Points, in no order, along strands that fork and pass close to each other.
Points whose rows are less than 42 apart are linked; no others are. Some points are linked to none.
(2120): [-50  12  -3 -22 -19  -2   9  10  41  -5 -11  26 -20 -44 -14  -1   7 -13
  -4  22  -5  21]
(147): [  7 -58 -28  40  21   5 -15   2 -46  14 -19  -4  26 -16  38  -9   0  14
 -22   0 -29 -49]
(64): [ -7  59  34 -42 -33   4  32  -7  29 -37  36  16 -18   7 -52  -7   6 -31
   5  38   4  47]
(1494): [ -9  -1  13 -12 -24  -4  20  18  44 -17  -5   9 -17   6 -37 -29  22  23
  35 -24  11  34]
(362): [  1 -15  -2   2 -13   3   9  21  32  -3 -22  13  -6   6 -15 -21  19  29
  33 -36   3  18]
(978): [-16 -10   1  11   5   4  -8  -1 -20  -3  -6   9  -5 -43  25   9   8 -17
 -38  37 -10 -21]
(948): [  5 -25  11  47 -14 -21  -2  -1 -27  -5  12 -36  -4   5  32 -24  19  39
   6  24  -9 -29]
(100): [  0 -46 -30  27   5   6  -1  22  -6  26 -51  19  24 -12  13 -27  16  41
  14 -30 -27 -25]
(817): [  1  61  37 -29 -23  13  12 -14   2 -41  34  11 -20   5 -26  14   6 -34
 -23  53   3  22]
(1183): [ 22 -23   7  27  -2 -14  -7   2 -14   0   4 -25   3  30  19  -3   1  41
  14 -23   9 -10]
(2019): [ 31  50  22 -14  10   2 -18 -34 -37 -26  38 -21   4  33   6  31 -15 -30
 -34  28  23 -11]
(1695): [  9  -4   9  28   8  -9 -11 -23 -49 -16  15 -26  -6  -5  33   8   8   3
 -32  33  -1 -37]
(624): [ 16 -28   8  44 -11 -28  -5   0 -22   3   7 -38  10  27  33 -18  11  59
  25  -6  -5 -23]
(343): [ 41  33   4 -14  30  -6 -30 -44 -44 -12  32 -28  16  46   9  37 -26 -30
 -42   6  27 -18]
(1011): [ -7 -29  -2  31 -20  -9   8  21  13  -1 -29   0   1  -2  -5 -40  34  54
  36 -18 -10  -5]
(2037): [-16 -12  18  47 -37 -23   9   8  -1 -17   7 -29 -19  -7   8 -44  38  45
  18  35 -10 -14]
(1555): [ 20 -38 -17   8  25  11 -14   5 -17  15 -25  10   9   2  17  12  -7   7
  -2 -38  -6 -20]
(1928): [-10 -32  -7  48  -4  -6  -6   2 -33  -3  -4 -13   6 -30  35 -24  17  12
 -25  41 -25 -41]
(804): [ 17 -22   7  46  -3 -39  -8 -22 -37   7  25 -59  11  30  52  -5   2  49
  10  16  -1 -38]
(117): [ 40  31   5 -22  32   6 -26 -34 -38  -7  28 -15   8  33   2  39 -31 -46
 -43   7  19 -17]
(10): [ 19   7  -3 -22  33  20 -11 -15 -17   7   9   8  -4   3   4  35 -24 -47
 -27  -5   5 -10]
(384): [-32  24 -16 -32  22  22  11   5  27  30  -5  33  -6 -18 -26  30 -36 -57
   8  -9  -8  37]
(368): [ 13 -27   6  31 -10  -9  -1  10 -11   0  -8 -19   2  18  15 -17  15  45
  22 -22   0 -13]
(1072): [ -3 -56 -26  28  28  10 -17   2 -43  17 -27   6  28 -33  41  -1  -3  -2
 -29   7 -31 -44]
(1982): [-15 -21  -2  15 -21  -7  11  22  25  -6 -31   7  -4 -13 -11 -33  30  41
  27 -16  -7   2]
(1231): [-16  55  39  -2 -30   5   7 -13 -12 -51  25  -3 -24 -18  -2  13  21 -19
 -37  68  -3  -3]
(963): [-27 -28 -22  14 -12  -1   0  24  20   5 -39  18   3 -38   3 -24  25  24
   8  -2 -16  -8]
(1582): [  1 -32 -23  -7  39  23 -14   3 -12  30 -34  25  12 -23  23  26 -20 -25
 -13 -25 -14 -16]
(287): [-25  36  21 -14 -25   4  10  -4  11 -32  13  14 -27 -28  -8   7  16 -22
 -28  50  -1   9]
(744): [  8 -49 -27  27  10   9  -1  13 -14  22 -41  13  23  -7  20 -16   9  34
   7 -30 -22 -29]
(1351): [ 27 -19  -2  17  23  -9 -20 -21 -45  -2  10 -21   8  20  30  19  -8   4
 -21  -6   8 -30]
(859): [ 18 -55 -30  23  33  12 -15  -2 -39  23 -32   8  27  -7  35   4 -11  14
 -11 -34 -20 -43]
(1111): [ 30 -45 -22  24  34  -6 -26 -20 -56   9  -9 -22  23  19  37  16 -15  14
 -17 -26   0 -44]
(1817): [ 29   0  18  20  -7 -34  -6  -7   2   3  38 -47  15  56  29   1  -3  51
  28 -30  25  10]
(26): [-37 -19 -30 -10  25  18  -7  12  14  35 -45  31   8 -41  15  19 -22 -17
   1 -11 -13   1]
(1091): [ 24  34  20   7   8 -15 -20 -37 -48 -28  34 -39   1  30  27  27  -6  -5
 -33  32  21 -25]
(337): [-32 -12 -29 -13  39  23 -10   7   8  46 -42  34   6 -36  13  34 -35 -31
  -1 -18 -11   6]
(712): [ 37  30  12 -31  12  12  -2  -9  -9   2  29  -3  -3  32 -22  22 -23 -41
 -11  -8  16  14]
(1127): [ 30 -40 -18  33  23 -21 -22 -26 -58  11   3 -40  23  30  44  12 -13  26
 -10 -17   1 -44]
(1541): [-51   0 -35 -22  11  13   7  20  59  33 -48  41   5 -36 -23   0 -18   1
  40 -32  -5  27]
(1943): [-36  53   3 -50 -14   9  31  -3  44   0  21  35 -16 -12 -52   7 -14 -54
  10  21  -8  51]
(826): [-33  51   8 -47 -23   6  28  -5  44 -14  24  33 -21 -15 -52   2  -3 -43
   8  29  -4  50]
(255): [-11 -33 -14  23  17   8 -12   3 -36   8 -17   3  12 -45  38   3   3 -13
 -38  29 -24 -39]
(1624): [ -2 -21  10  43 -12 -13  -2   0 -31 -12   8 -24  -7 -10  28 -18  22  21
  -9  33 -12 -27]
(1386): [  0 -30 -15  13  -3   5   5  23  19  10 -41  17   5  -6  -2 -22  18  35
  28 -36 -10  -4]
(2285): [ 20 -24   8  44  -5 -35  -9 -11 -25   3  21 -53  11  35  42  -5   2  56
  23   0   4 -25]
(1712): [ 47  20   4 -21  24   3 -19 -20 -25   5  34 -21  10  48  -9  28 -30 -28
 -22 -17  30   2]
(2130): [-38 -36 -42  13  -9  -3   2  34  28  25 -60  27  26 -44   4 -37  18  41
  17  -7 -30 -17]
(1036): [  2  25  33 -17 -31  -8  16   9  28 -31  22  -1 -25  14 -29 -21  13   6
  14   2  15  40]
(1923): [ -2 -33 -32  -8  44  27 -11  10   2  46 -50  33  19 -20  18  23 -27 -14
   6 -45 -16 -11]
(257): [  8 -46 -17  43   9  -2  -7   4 -38  10 -18  -8  16  -6  32 -15   7  25
  -7  -2 -21 -39]
(897): [ 22   1  12 -16 -18  -4  17  25  47   0  -1   1  -2  43 -39 -30   2  26
  54 -56  21  45]
(253): [-12 -33 -20  10   7   9  -6  18   1  18 -39  22  13 -31  17  -6   9  12
   1 -15 -21 -14]
(1434): [ 13  -1  -4 -18  32  18  -9  -4  -8  13   1  13  -7   1   2  31 -21 -37
 -17 -16   2  -5]
(1552): [ 21  61  30 -35 -11  14  11 -12  -4 -25  40   6  -8  24 -33  20 -11 -46
 -17  32   6  24]
(557): [  3 -50 -17  56   6  -4 -10  -4 -47   7  -5 -17  19 -12  39 -25   9  21
 -21  28 -31 -54]
(1629): [-27 -44 -37  26  -1   2   1  34  13  26 -56  24  30 -34  12 -41  21  41
   9 -12 -35 -23]
(1042): [ 11 -32 -23  -7  39  22 -12   6  -6  30 -36  24  14  -7  14  23 -20 -13
   1 -45  -8 -14]
(150): [ 40  15   3 -12  30  -5 -28 -30 -34  -2  29 -21   9  46   8  32 -30 -23
 -29 -13  27 -12]
(1013): [ 16 -37  -1  43  -9 -17   0  10 -17   8 -11 -23   8  21  20 -25  14  59
  29 -19  -8 -24]
(604): [-24  24  21 -33 -32  -2  28  11  54 -27  15  18 -26   1 -51 -27  17  -4
  26   2  10  49]
(1253): [ -4  59  39  -8 -19   7   2 -23 -19 -52  32  -8 -18   0   2  19  12 -24
 -39  65   2  -4]
(1751): [-29  14  13  -9 -24  -4  11   4  21 -23   0  11 -24 -28 -13  -6  24  -8
 -11  26   0  15]
(156): [ 20  45   6 -36  28  25  -4 -20 -18   2  26  12  -1   7 -15  42 -30 -68
 -33  17   2   1]
(52): [ -4  23  15  -6   9  10  -7 -16 -23 -17  11   8 -11 -24  15  29   1 -37
 -45  40  -1 -15]
(387): [-50  39   1 -42 -25   3  25   0  58 -13  12  31 -22 -27 -45  -4  -1 -28
  12  24   2  46]
(930): [ 45  60  21 -25  10  -4 -20 -36 -35 -12  50 -35  21  55  -8  31 -27 -35
 -31  19  32   3]
(742): [-39 -12 -22 -12  11  13  -3  13  21  21 -37  30   1 -46   8  11  -9 -12
   1  -1 -12   6]
(1869): [-31  14 -18 -28  34  24  -1   4  20  37 -14  31  -6 -22 -12  34 -38 -55
   0  -8 -11  23]
(2101): [ 17 -12  10  41   1 -36 -11 -26 -45  -2  27 -55   7  26  49   0   2  37
  -2  24   4 -35]
(1081): [ 21  26  19 -34  -6   8  16   7  17  -6  27   6 -13  26 -41  -1 -10 -28
   9 -11  15  40]
(2205): [-59  29   1 -37 -34  -2  23   2  61 -21   6  28 -27 -42 -36  -9  11 -10
   7  28   2  36]
(2236): [ 13 -16  20  45 -24 -36   8   8   6   1  13 -42   5  38  25 -26  16  75
  51 -19   3  -1]
(540): [ 43  57  13 -40  16  17  -6 -23 -23  -4  41  -8   8  35 -28  33 -30 -60
 -28  16  15   6]
(737): [ -2 -49 -20  54 -13  -9   4  21 -13  14 -33  -3  19   1  17 -51  26  60
  26 -11 -31 -37]
(1156): [ 55  37  10 -24  14  -8 -22 -29 -21  16  52 -36  33  73 -13  21 -34 -20
 -13 -21  46  20]
(135): [ 29 -41 -23   2  35  14 -19  -2 -22  21 -26  10  16  11  18  21 -18   0
  -4 -46  -3 -26]
(1381): [ 15  -5  11  41   0 -33 -14 -29 -48  -7  31 -56   3  18  52  -2   6  28
 -12  44   0 -45]
(660): [  4  17  18  -6  -1   7  -2  -8 -14 -20  15   3 -16  -7   3  14   5 -20
 -27  23   6  -5]
(1143): [ 24  22  13 -23   5   9   2  -3   2  -4  24  -1  -9  24 -15  14 -12 -28
  -9  -7  13  17]
(74): [-60  16 -35 -28  21  19   7  14  51  41 -34  40   0 -30 -34  13 -38 -23
  31 -31  -5  38]
(1802): [  6 -15  25  41 -29 -35   8  12  11  -7   5 -34  -5  25  13 -33  23  70
  47  -9   1   2]
(1876): [ 22  -8  20  35 -21 -36   4   7  10   6  19 -43  12  49  25 -19   8  75
  49 -32  11   5]
(96): [ 16 -26  -9   6  29   8 -17  -7 -31   6  -7   2   3  -8  26  21 -11 -13
 -23 -10  -2 -26]
(2149): [-69   2 -32 -22 -17  -4   8  22  63  10 -38  29   0 -59 -21 -18   4  18
  28  -3  -4  18]
(2250): [-10  46  29 -40 -33   2  30   4  38 -30  32  14 -25   8 -54 -16   8 -22
  16  16   8  51]
(1721): [  9 -47 -20  38   5   3  -6   9 -27  13 -25  -2  19  -5  26 -20  12  38
   6 -13 -18 -35]
(594): [-18 -35 -29   2  19  14  -5  21   9  32 -53  30  16 -30  15   2  -4  10
   7 -27 -19  -8]
(2001): [-48   6 -11 -17  -8   5   5  12  32   3 -21  26 -11 -46  -3   6  -1 -16
  -7  18  -6  14]
(561): [-18 -13 -19 -14   1   8  13  20  47  15 -44  31   0 -13 -22 -16  10  19
  39 -42  -3  18]
(1222): [ 18   1   9  32  12 -25 -17 -34 -58 -12  24 -48   1  17  47  14   1  13
 -28  39   3 -46]
(380): [ 30  -6   3  12  25  -9 -25 -30 -49  -9  15 -24   3  21  31  25 -14  -5
 -30   1  16 -32]
(1359): [ 12 -36 -15  13  30  10 -16  -7 -38  11 -15   2  11 -21  34  18  -6 -13
 -32   0 -10 -35]
(1974): [-10  62  43 -20 -36   3  16 -12   9 -51  32   4 -25   0 -24   2  18 -19
 -19  58   2  24]
(1621): [ 32  33   4 -29  38  16 -21 -28 -33  -5  23  -2   3  19  -2  45 -30 -61
 -43  11  11 -16]
(1097): [ 12 -29 -10   9  11   5  -7   8  -7  10 -20   7   4   0  10   4   1  12
   4 -32  -1 -10]
(1737): [-38 -28 -34   8  -9  -4   4  31  35  20 -55  30  14 -40  -6 -32  22  39
  25 -12 -21  -7]
(42): [-10 -10  10  30 -14  -9   1   3 -20 -17   7 -13 -13 -23  17 -10  23   8
 -19  37  -6 -18]
(1901): [ 14   0  -3 -27   3  16  17  24  49  11 -11  18  -3  26 -44 -16  -4  -3
  46 -53  12  41]
(1504): [ 25 -11  -6 -14  29  15 -10  -6  -9  12   0   9  -2  14   1  25 -21 -25
  -8 -26   7  -3]
(1640): [ -3 -40 -11  57  -3  -7  -9  -1 -42  -1  -1 -23  10 -16  36 -28  14  16
 -20  38 -27 -47]
(552): [-17  26  17 -21 -15   5  14  -3  20 -20   9  15 -24 -16 -15   1   8 -23
 -12  22   1  21]
(1875): [ 22  40  21  -8  12   6 -17 -25 -36 -26  29 -12  -8  13   9  30 -10 -29
 -43  28  12 -17]
(1262): [ -6 -33  -1  40 -16 -11   4  15  -7  -4 -13 -12   3  -8  14 -32  27  39
  14   6 -13 -19]
(787): [-12  -7  -5 -10   7  13   1   9  12   4 -17  22 -10 -20  -1   6   1 -14
  -4  -7  -4   6]
(1971): [ 30  74  32 -42 -14  14  15 -17  -9 -24  50  -2   5  33 -42  21 -20 -54
 -11  40  13  27]
(213): [-37  -9 -30 -16   8  11   4  17  45  27 -46  36   4 -33 -10  -3  -6   4
  31 -28  -5  17]
(1571): [-76  22 -20 -34 -19  -2  12  12  54   4 -15  31 -16 -60 -24   2 -10 -11
  10  19  -2  30]
(2013): [  7   7  15  34  -3 -14 -11 -20 -50 -21  23 -33  -9  -4  35   5  13   7
 -29  52  -2 -40]
(407): [ 23   0   0 -26  -6   7  19  23  48   8  -7  10   0  37 -46 -25  -6   9
  54 -60  16  46]
(1493): [ 18   3  18   5  -8  -6  -1   3   0 -14  17 -14 -13  23  -1  -3   3  15
   8 -14  14  11]
(1778): [ 25  21  25  -8 -12  -8   3   0   2 -16  31 -19  -9  38 -10  -4  -4   9
  10 -15  23  24]
(1180): [-14 -46 -26  24  23  10 -18   4 -35  21 -28   9  26 -44  44   1  -4  -7
 -38  21 -33 -41]
(1980): [  8 -54 -29  24  22  14 -11  11 -27  23 -41  12  28 -11  30  -6  -2  19
  -4 -27 -24 -37]
(1443): [-27  35  17 -24 -18   9  11  -7  20 -23  11  21 -23 -23 -19  11   5 -33
 -18  36  -2  20]
(647): [-24  46  30 -10 -25   5   7 -14   0 -38  16  12 -24 -30  -2  13  18 -30
 -38  64  -4   1]
(1185): [ 36  52  23 -19   8   0 -16 -36 -33 -22  46 -31  10  48   1  29 -21 -26
 -32  18  29  -1]
(1690): [  8 -48  -8  60  -4 -22  -4  -8 -42   9   5 -42  16  18  45 -32   6  49
  11  16 -23 -49]
(900): [  6 -49 -13  57  -5 -12  -1   3 -36   8  -7 -27  15   6  33 -34  10  45
  14   7 -24 -43]
(935): [  3  22  13   6  15   8 -15 -24 -47 -22  12  -8  -7 -23  28  26   3 -32
 -55  51  -1 -36]
(110): [ 14  57  31 -26 -12  11   9 -15  -4 -32  35   1 -15  19 -21  15  -6 -35
 -21  34  10  18]
(738): [  5 -24  -8   8  -6   2   7  23  24   6 -37  12   2   7 -10 -24  20  41
  35 -44  -5   5]
(482): [-22 -18  -8   9 -15  -3   8  19  29  -3 -29  14  -3 -24  -7 -25  25  27
  18 -10 -10   3]
(422): [ 35  -5   4  22   9 -39 -18 -30 -15  13  36 -58  29  61  43  15 -11  43
  12 -28  28  -2]
(139): [-66  31 -14 -38 -16   0  12   8  55   1  -7  35 -17 -44 -31   5 -14 -24
   9  16  -3  35]
(1300): [-28 -25  -8  34 -21  -7  -4  13  -7  -5 -13  -2  -1 -42  16 -27  30  10
 -18  40 -21 -24]
(981): [ 48  33   3 -45  15  14  10  -4  -6  22  39  -6  12  44 -48  26 -31 -54
  -1 -16  18  31]
(1955): [ -6 -39 -13  40 -18  -9   6  23   5  10 -36   5  12  -4   2 -45  33  58
  29 -16 -21 -23]
(1956): [-18 -11  18  30 -30 -15   9  10   0 -19   0 -16 -18 -13   2 -29  34  30
   6  27  -5  -5]
(888): [ 41  40  18 -45 -12   2  22   7  10   8  42  -6   0  43 -56   0 -20 -31
  19 -16  24  47]
(2032): [ -4  29  27 -23 -26   0  21   4  24 -28  21   7 -24   7 -31 -12  11  -9
   8  10  11  36]
(1739): [ 28 -14   4   9  17  -7 -17 -14 -31  -3  11 -18   1  23  17  14  -8   6
 -11 -17  12 -15]
(2046): [  5  53  33  -8 -12   7   0 -19 -18 -41  31  -6 -18   5  -1  20   5 -25
 -33  47   8  -2]
(2052): [ 12  -4  14  -4 -18  -8  15  24  43  -7  -9  -1  -7  31 -32 -33  13  43
  51 -51  17  36]
(315): [ 28 -17   0  29  11 -41 -18 -32 -26  14  27 -59  29  54  49  13  -8  46
   9 -17  17 -18]
(186): [  1 -41 -21   5  36  15 -18  -3 -33  20 -26  16  14 -30  34  21 -11 -19
 -25  -5 -16 -31]
(1753): [ -7 -30 -21   0  35  19 -16   4 -19  25 -30  23  11 -32  27  26 -18 -23
 -22  -7 -13 -20]
(824): [ -2 -12 -17 -15   4  13  14  20  49  14 -36  28  -1   6 -27 -20   9  21
  45 -56   1  24]
(2151): [-57  36 -11 -39  -7   6  18   2  52   6  -1  37 -19 -37 -34  11 -21 -40
   9  13  -4  42]
(1639): [-19 -10  -5  -5 -10   4   7  14  32  -2 -27  18  -9 -19 -12 -11  19   9
  13 -15  -5  13]
(749): [  6 -33  -7  21   2   1  -3  14  -8   2 -19   0   1  -3   9 -11  13  25
  10 -22  -5 -12]
(1256): [ 26 -29  -5  35  13 -37 -18 -31 -40  14  21 -54  28  49  51   8  -9  49
   6 -13   9 -33]
(509): [-13 -43 -36  26  -1   4   1  28  11  26 -58  26  26 -21  10 -40  22  50
  20 -25 -32 -22]
(36): [ 19  31  19  18  11 -22 -19 -37 -54 -29  35 -47   0  26  39  25  -2   6
 -32  40  15 -33]
(1454): [ -3 -29  -3  26  -9  -2  -1  15  -2  -1 -21   4   0 -10  10 -22  22  29
  14  -9 -10 -12]
(1837): [ 26 -22   3  16   7  -6  -9  -1 -20  -2   3 -18   0  24  16   3  -1  23
   4 -25   9 -11]
(75): [-44 -17 -30  -4 -15  -3   8  28  49  16 -51  30   7 -41 -13 -32  25  37
  32 -18 -11   5]
(1598): [-36  18  13 -28 -36  -6  28   9  58 -26   9  19 -26 -17 -43 -23  22   1
  19   9  10  43]
(1465): [-18  22  -9 -33  15  18  13   2  30  18   0  30 -11 -11 -28  18 -21 -52
   5  -7  -3  36]
(949): [  2  -3 -14 -25   4  13  19  18  52  14 -26  25  -4  11 -37 -15  -1   1
  45 -54   3  34]
(2282): [ 46  37   5 -40  14  12   1 -10 -12  11  39 -11   9  45 -36  26 -32 -51
  -9 -12  21  21]
(905): [-27 -32  -3  60 -34 -18   3  18  -2 -10  -8 -15  -1 -25  15 -55  35  33
   2  50 -26 -30]
(815): [  1  25   8 -22  22  19  -6 -17 -11  -4   7  17 -10 -16   6  36 -14 -51
 -38  24  -2  -3]
(765): [-56  20   1 -24 -33  -4  15   7  49 -17  -4  22 -21 -46 -22  -9  17  -9
   1  27  -1  24]
(388): [ 39  63  15 -48  10  17   5 -21 -20  -5  46  -4  11  32 -41  36 -29 -66
 -23  22  10  15]
(926): [-14  31  20 -31 -27   4  24   7  38 -24  20  15 -23   2 -42 -16  11 -16
  16   9   8  45]
(203): [-10 -12  -3  -8  -8   5   7  17  34  -1 -21  15 -12  -6 -15 -16  14  15
  25 -25   1  18]
(1517): [-16 -25 -22   2   2   8   4  20  26  15 -44  27   6 -19  -2 -12  12  20
  19 -33  -9   2]
(894): [ 33  22  16 -28  -3   4  10   6  13   3  27  -6  -5  39 -34   0 -14 -18
  13 -25  22  37]
(2212): [ 29 -31 -12  33  20 -27 -19 -31 -51  10  14 -50  25  38  47  13 -12  35
  -6 -11   6 -38]
(1163): [ -2 -13  16  21 -24 -14  10  17  17 -13  -9  -8 -13   5  -8 -30  26  42
  31 -13   3  13]
(281): [ 47  45  20 -47  -8   2  18   1   0   8  47 -10  10  49 -51   9 -27 -40
  10 -10  27  42]
(2071): [ 25  -4  19  26 -15 -33  -2   0  11   2  29 -44  12  52  24 -10   3  60
  38 -34  18  12]
(869): [-43  -6 -16  -9  -3   4   1  12  25   9 -28  23  -4 -52   6   7   1 -10
  -6  12 -11   7]
(1133): [ 21   7   4  21  17 -21 -20 -36 -56 -17  24 -39   2  19  37  21  -3   1
 -37  29  11 -40]
(665): [ 28  19   3 -28  35  20 -15 -24 -26   6  16   4  -1  10   0  43 -28 -55
 -36   3   7 -11]
(504): [ 11  10  11  18  11  -2 -15 -24 -48 -22  15 -15  -7 -11  29  19   5 -16
 -43  39   1 -33]
(187): [ 12 -15  -3   2  19  12 -12  -5 -24   1  -7   6  -3 -12  17  18  -3 -16
 -22  -2   0 -17]
(2268): [-27  -2   7   5 -23  -7   9   9  17 -14  -8   7 -18 -31  -5 -10  27   3
  -6  19  -1   9]
(1725): [ -6 -21  -6  17  13   5 -15  -4 -32   2 -10   4   0 -37  31   8   7 -15
 -37  30 -14 -28]
(558): [-60  20 -33 -28  18  16   6  12  42  39 -29  36  -4 -36 -26  21 -42 -35
  19 -15  -7  38]
(1930): [ 26 -50 -21  26  34   1 -21 -10 -51  14 -19 -10  20   5  37  11  -9  13
 -14 -25 -13 -46]
(1155): [-23  -5  -6 -13  -4   7   6  12  30   2 -19  22 -10 -25 -11  -1   7  -8
   5  -7   0  18]
(27): [-22  -3 -22 -19  35  25  -4   5  14  35 -25  30  -3 -25   4  33 -33 -41
  -1 -15  -9  11]
(2165): [ -6   6  10   6   5   4  -8 -10 -25 -11   6   2 -11 -26  20  19   9 -21
 -40  37  -4 -21]
(1764): [-54  46  -9 -45  -8  10  25  -1  50   6  12  35 -16 -27 -48  12 -25 -51
  15  13  -6  50]
(501): [-51  11   6 -14 -40 -10  19  11  49 -22  -4  16 -23 -43 -25 -21  32   8
   7  25   0  22]
(391): [ 10  15  13 -19   5  12   2  -1   4 -10  13   7 -14   9 -12  11  -6 -26
 -10  -4   9  15]
(1251): [ 53  33  10 -23  17   0 -22 -28 -26   8  44 -28  19  57  -9  26 -31 -29
 -20 -11  34   8]
(174): [-59   5 -25 -26 -16   1  15  18  75   8 -33  32  -4 -41 -34 -23   9  20
  39 -20   3  25]
(1638): [-32 -12 -21 -11  -6   6  12  23  51  14 -44  31   1 -29 -21 -21  16  24
  33 -31  -5  15]
(534): [ -4  66  42 -32 -39   2  24  -9  17 -47  41  10 -24  11 -38  -4  11 -23
  -7  45   5  39]
(840): [-33 -27 -26   6   0   6  -1  19  16  16 -42  24  12 -45   9  -8  12   9
   3  -3 -19  -6]
(50): [ -4   2  16  -8 -21  -3  15  13  30 -19  -2   5 -19   4 -22 -18  16  14
  21 -14  11  27]
(1911): [-21 -34 -14  42 -10  -3  -5  10 -21   0 -11  -3   9 -44  27 -25  20   7
 -26  43 -25 -33]
(222): [-11  33   2 -45  -3  13  26   4  38   3  17  25 -14   1 -45   2 -10 -44
  16  -1  -1  44]
(2229): [ 53  47  10 -49  -1   9  19  -4  -7  18  48 -11  17  50 -60  22 -30 -51
   8  -7  21  39]
(696): [-71   7 -27 -26 -19  -5   8  17  57   3 -28  27 -10 -61 -19 -10  -2   4
  17   9  -3  19]
(1678): [  9 -30   5  54 -10 -25  -3  -4 -36   1  13 -43   3  12  38 -26  11  43
  12  24 -15 -39]
(825): [ -3  39  24 -11  -8   8   0 -14 -14 -31  21   4 -22 -11   3  18   9 -27
 -33  42   4  -5]
(1637): [ 57  29  10 -23  10  -7 -11 -20 -14  25  50 -36  33  74 -20  17 -34 -17
  -2 -33  46  30]
(1210): [-20 -10   7  19 -25  -7   7  12  10 -15 -10  -1 -14 -22   0 -22  31  18
   2  15  -5   1]
(341): [ 37   8   4  -2  24  -6 -25 -29 -39  -7  22 -24   5  33  17  31 -20 -15
 -32  -7  23 -17]
(297): [ 51  23  12 -18   6  -5  -9  -9  -6  14  44 -28  19  65 -18  11 -27 -13
   4 -33  39  29]
(262): [  4  28  13 -38  -7   9  20   4  27  -7  20  14 -18  12 -43  -1  -6 -36
  12  -5  10  41]
(143): [-49   5 -39 -26  22  18   5  17  51  42 -45  40   5 -25 -25   9 -35 -18
  36 -40  -7  31]
(635): [-21 -17 -21  -7   8  12   3  18  31  20 -43  31   4 -25  -5  -1   2   7
  19 -29  -8   7]
(990): [  6 -13   5   7  -3  -2   0   9   5  -6  -8   0 -11   6   2  -3  10  13
   9 -21   6   4]
(1232): [ 41  68  22 -45  -5  14  12 -16 -15 -10  48  -5  11  36 -45  29 -27 -60
 -13  26  15  23]
(525): [ 18 -11   6   0   0   6  -1   8   5  -3   0  -4  -6  20  -4  -1  -1  11
  12 -29  10   9]
(2033): [-29 -30  -9  49 -27 -14   0  17   0  -8 -12  -8   1 -39  13 -44  32  23
 -10  46 -27 -27]
(1670): [ 33 -31 -20  -3  41  16 -20  -7 -26  19 -15   7  13  13  17  28 -26 -13
 -11 -44   2 -21]
(2182): [-28 -22   8  51 -41 -22   6  13   1 -12   1 -17 -11 -24  10 -50  40  37
  10  44 -18 -19]
(1954): [ 31 -21  -9  -5  27  12 -16  -4 -18  11  -5   0   5  19   9  25 -19 -13
  -8 -36   9 -10]
(506): [ -4   6   3 -16   7  14   2   5  12  -2  -1  17 -14  -9  -2  14  -5 -26
  -9  -2   1  10]
(514): [  3 -15  10  15 -15  -8   4  11  10 -11  -7 -10 -13   7  -2 -18  20  34
  23 -16   5   4]
(2288): [ 43  16  14 -18  -3  -2  -2   0   4   6  35 -17   6  52 -25   4 -20  -7
  15 -34  32  32]
(21): [ -3 -17  19  33 -31 -23  10  17  13 -14  -3 -22 -10  13   1 -35  31  58
  36 -10  -1   5]
(231): [ -1  12  29  -8 -30 -10  17  10  28 -25  12  -4 -23  17 -25 -24  17  17
  20 -10  14  33]
(1267): [  1 -47 -12  54 -13  -9   0  14 -21  12 -21 -14  18   6  25 -45  21  52
  18  -1 -29 -38]
(491): [ 36  -3   8  19   3 -33 -13 -17  -7  11  34 -48  26  63  33   7 -12  48
  20 -39  29   6]
(1686): [ -7 -40 -37   1  34  24 -10  14   0  42 -57  35  25 -27  20   8 -14   5
   8 -35 -20 -16]
(1281): [  8  -1  10  -2  11   8  -7  -5 -14  -6   5   1 -13  -9  12  17   2 -21
 -22   5   4  -8]
(649): [  7   0  17  -7 -20  -6  15  19  39 -14  -3  -2 -13  22 -31 -30  13  30
  41 -37  15  35]
(803): [ -2  31  14  -4  15  12 -11 -20 -37 -22  11   2  -8 -27  24  36   0 -44
 -57  51  -3 -29]
(201): [-18  27   3 -36   0  14  17   4  36   3   7  28 -18 -12 -33   7 -10 -39
   7   3   0  36]
(345): [-38  12  16 -16 -39  -9  19   9  50 -29   5  13 -29 -24 -35 -23  33  13
  15  16   8  31]
(1537): [-12 -39 -10  48 -16  -7  -1  17 -12   0 -21  -7   7 -18  15 -38  26  35
   8  14 -22 -29]
(2201): [ 48  59  14 -36  12   9  -9 -30 -28  -4  47 -22  19  48 -25  33 -32 -48
 -28  12  23   5]

Follow the links from the first point to the second, and from the first to the third. Name the last point that the two ways share.
(27) / (139) / (604) | (765)
(1081) / (10) / (380) | (150)
(337) / (2032) / (826) | (765)
(1725) / (1111) / (509) | (744)
(222) / (1739) / (665) | (150)
(2205) / (1974) / (1494) | (926)

A fork is a point with three links. Follow the links from the first point to the second and name the forks in between, in order.
(840) / (1267) | (482)
(2205) / (604) | (765)
(343) / (2285) | (150)
(2229) / (1011) | (1639), (482)
(1011) / (888) | (482), (1639)
(1901) / (1974) | (926)

A fork is a point with three links, a tip a point with one. Leave the first point through the second and follow the links. Name the first fork or tip that comes.
(1185) / (930) | (926)
(1013) / (624) | (1091)
(1454) / (749) | (150)
(949) / (824) | (744)
(1555) / (1097) | (1537)
(2151) / (1764) | (765)
(2282) / (712) | (1639)
(1552) / (1971) | (1875)
